Each row is a point on a landscape with many valleys, with its height.
A ball rolls from a point to the lowest of its 6 nearest points, and stops where none of them is lower. Distance is the straight distance between rows; heights are no part of it.
k_875: [ 33   1   2 -15  17  -5 -26 -19   1  -3   4  54  10]  (h 177)
k_391: [-19  -6  30   1 -32 -11  21 -21 -43   6 -15 -43 -31]  (h 296)
k_11: [ -6   4   8  -4  13  11   7  48 -23  26   5   3   0]  (h 90)
k_382: [ 39  -5  -7  14  24  32  -3 -20   0 -24 -12  19  27]  (h 671)
k_882: [  1 -11 -22  18  -3  18   2 -11  39 -22 -12 -20  20]  (h 286)
k_109: [-35 -16  29  -2 -33 -11  15  -7 -50  -2  -8 -33 -27]  (h 226)
k_379: [ 19  13   8 -10  27  -5   3  24 -32  22   6  18  -3]  (h 57)
k_350: [ 38  10  -4  14  18  15   0 -10  10   7  10  14   6]  (h 369)
k_230: [-17 -18 -16  15 -18   2   4 -46  15 -40  -8 -29  -1]  (h 230)
k_621: [-22  10  -2 -10 -13 -19   5  12  13   6  -5 -20 -13]  (h 665)
k_44: [-12  -3  11  -2   8  15   6  52 -31  26  11  10   3]  (h 155)
k_494: [-14  -2  13   4 -25 -21  14 -41 -16  -6  -2 -38 -33]  (h 295)
k_897: [-29   6   2 -10 -20 -29   5  -9   3  -2  -2 -26 -18]  (h 408)
k_890: [-29 -10   9  -1  -4  16   0  56 -20  25  15   6  -1]  (h 199)
k_323: [-42  -3   7 -14 -16 -17   6  25 -11   2  -6 -19 -13]  (h 208)
k_944: [ 2 15  5 -3 11 -3  8 36 -6 25  0 -5 -5]  (h 417)
k_633: [-13 -12 -24  13  -7  13   4 -23  32 -41 -27 -28  21]  (h 255)
k_778: [ 37 -10  -4  -8  21  15 -26 -26   0 -26  -9  51  23]  (h 270)
k_669: [ 26  12   5 -23  22 -20 -16  -4 -15  13   5  46   1]  (h 58)
k_825: [-19 -12 -15  11 -21  -1   3 -41  26 -29  -2 -26   0]  (h 231)
k_293: [ 21  -5 -14  25   8  27   3  -7  33 -14  -7 -10  19]  (h 436)
k_563: [-42 -15  11  -2 -18  15  -1  53 -14  19  15   1  -3]  (h 158)
k_978: [ 35  -3  -9  18  22  34   5 -10  10 -23 -17   2  27]  (h 723)
k_367: [ 7 15 -4  6  4 -2  5 10 23 18  4 -7 -5]  (h 866)
k_666: [-15 -10  -6  12 -23 -10   4 -52   9 -24   2 -32 -15]  (h 212)
k_341: [ 39  12   1  -4  20  -2 -11 -14  -7   8  12  36   3]  (h 128)
k_50: [-22   1  -4   0 -24 -23   6 -33   7 -13   2 -29 -21]  (h 93)
k_647: [ 42   0  -6  15  18  24  -6 -19   2 -13   1  22  18]  (h 416)
k_916: [ 11   6 -11  15  -1   7   2  -3  37   4   6 -12   0]  (h 548)
k_931: [-11  -2 -13   9 -17  -5   0 -19  35 -15   2 -18  -1]  (h 269)
k_45: [  8  10   9  -6  21   4   3  38 -36  28   7  16   0]  (h 210)
k_368: [  4  -7 -24  17   4  23   8 -10  34 -35 -34 -23  27]  (h 316)
k_377: [ 17  13   5 -20  28 -14  -7  16 -38  20   4  37   3]  (h 244)
k_273: [ -6   7 -11   8 -12 -12   2  -6  35  -2   2 -17  -4]  (h 443)
k_867: [-25 -16  14   5  -4  25  -7  57 -23  31  30  13  -2]  (h 76)
k_866: [-23  11   1 -10  -6 -10   6  32   5  15  -6 -15  -7]  (h 81)
k_397: [-31  -2  15 -10 -24 -25  13 -13 -25  -9  -6 -33 -24]  (h 260)
k_966: [ 22  18   5  -4  23  -4   4  17 -20  24   7  11  -4]  (h 329)
k_495: [ 42   9  -2   5  19   8  -8 -17  -3   0  13  31  10]  (h 207)
k_716: [ 36  -7  -1 -11  19   8 -24 -25   3 -14  -1  53  18]  (h 206)
k_910: [21 20  3  2 15 -2  6 17  1 24  5  1 -2]  (h 630)
k_659: [ 23  16   8 -17  25 -14  -7   7 -29  17   4  39   1]  (h 209)
k_121: [ 29 -12   0 -21  17  -1 -31 -21  12  -6  -4  63  14]  (h 193)
k_126: [ 29   5   4 -21  20 -15 -25 -17  -4   8   7  55   3]  (h 150)
k_514: [28 16 -1 11 15  2  3  5  5 16  8  5 -1]  (h 599)
k_36: [ 3 19  1 -3  8 -5  8 29  4 22 -1 -8 -6]  (h 613)
k_301: [  1  -2 -17  16  -6  11   0 -12  40 -10  -1 -15   7]  (h 349)
k_185: [-17   9  -5  -4 -17 -24   3  -9  20   0  -1 -22 -12]  (h 532)
k_414: [ 15 -10 -17  24   9  30   4  -5  32 -22 -24 -17  26]  (h 388)
k_71: [ 24   1 -11  22  10  18   5  -6  29  -2   4  -6  12]  (h 536)
k_842: [-36  -1   7 -10 -12  -2   5  44  -9  13  -2 -10  -1]  (h 157)
k_817: [ 35   9   2 -11  21 -12 -16 -14 -12   8  10  44   6]  (h 154)
k_171: [-24   0   9  -7 -25 -31  10 -28 -15  -9  -3 -34 -26]  (h 288)
k_320: [-14 -11 -19  13 -14   5   1 -29  34 -33  -5 -26   9]  (h 241)
k_264: [-45 -18  27 -12 -33  -8  10   4 -44  -7  -4 -24 -20]  (h 187)
k_110: [-51 -14  12 -13 -28 -11   5  21 -25  -6   0 -16 -12]  (h 156)
k_252: [-42  -6  16 -15 -25 -20  10  -1 -32  -8  -6 -25 -21]  (h 200)
k_508: [ -7  -7  10  -3  14  21   0  48 -44  26  20  22   7]  (h 233)
k_773: [ 29 -16   0 -18  19   6 -32 -22  11 -20 -12  61  23]  (h 216)
k_928: [21 10 -7 15  8  8  2 -1 25 12  8 -5  2]  (h 647)
k_329: [-14  -4 -13   5 -19  -8   1 -31  31 -19   2 -23  -3]  (h 238)
k_561: [-47 -14   9  -8 -20   5   1  46 -14  13   8  -6  -3]  (h 112)
k_865: [ -8  14  -7   1  -7 -13   6   6  26  12   1 -15  -8]  (h 70)

Where does a ball stop that starts at each point below?
k_944: k_865
k_397: k_865
k_928: k_669
k_875: k_669
k_978: k_669
k_561: k_865
k_842: k_865
k_230: k_50
k_910: k_379

Call two points neighbours if one is among the 6 nearest of the other. Go from one point of each pair to the other, from neighbour to neighbour, staying as low as possible. Name the highest point that can't be avoided.
k_867, k_50: k_171
k_669, k_379: k_659
k_867, k_865: k_561

Two balls start at each pair of points below. Name the first point that both come to, or write none.
k_109, k_391: k_110
k_264, k_323: k_866
k_716, k_778: k_669
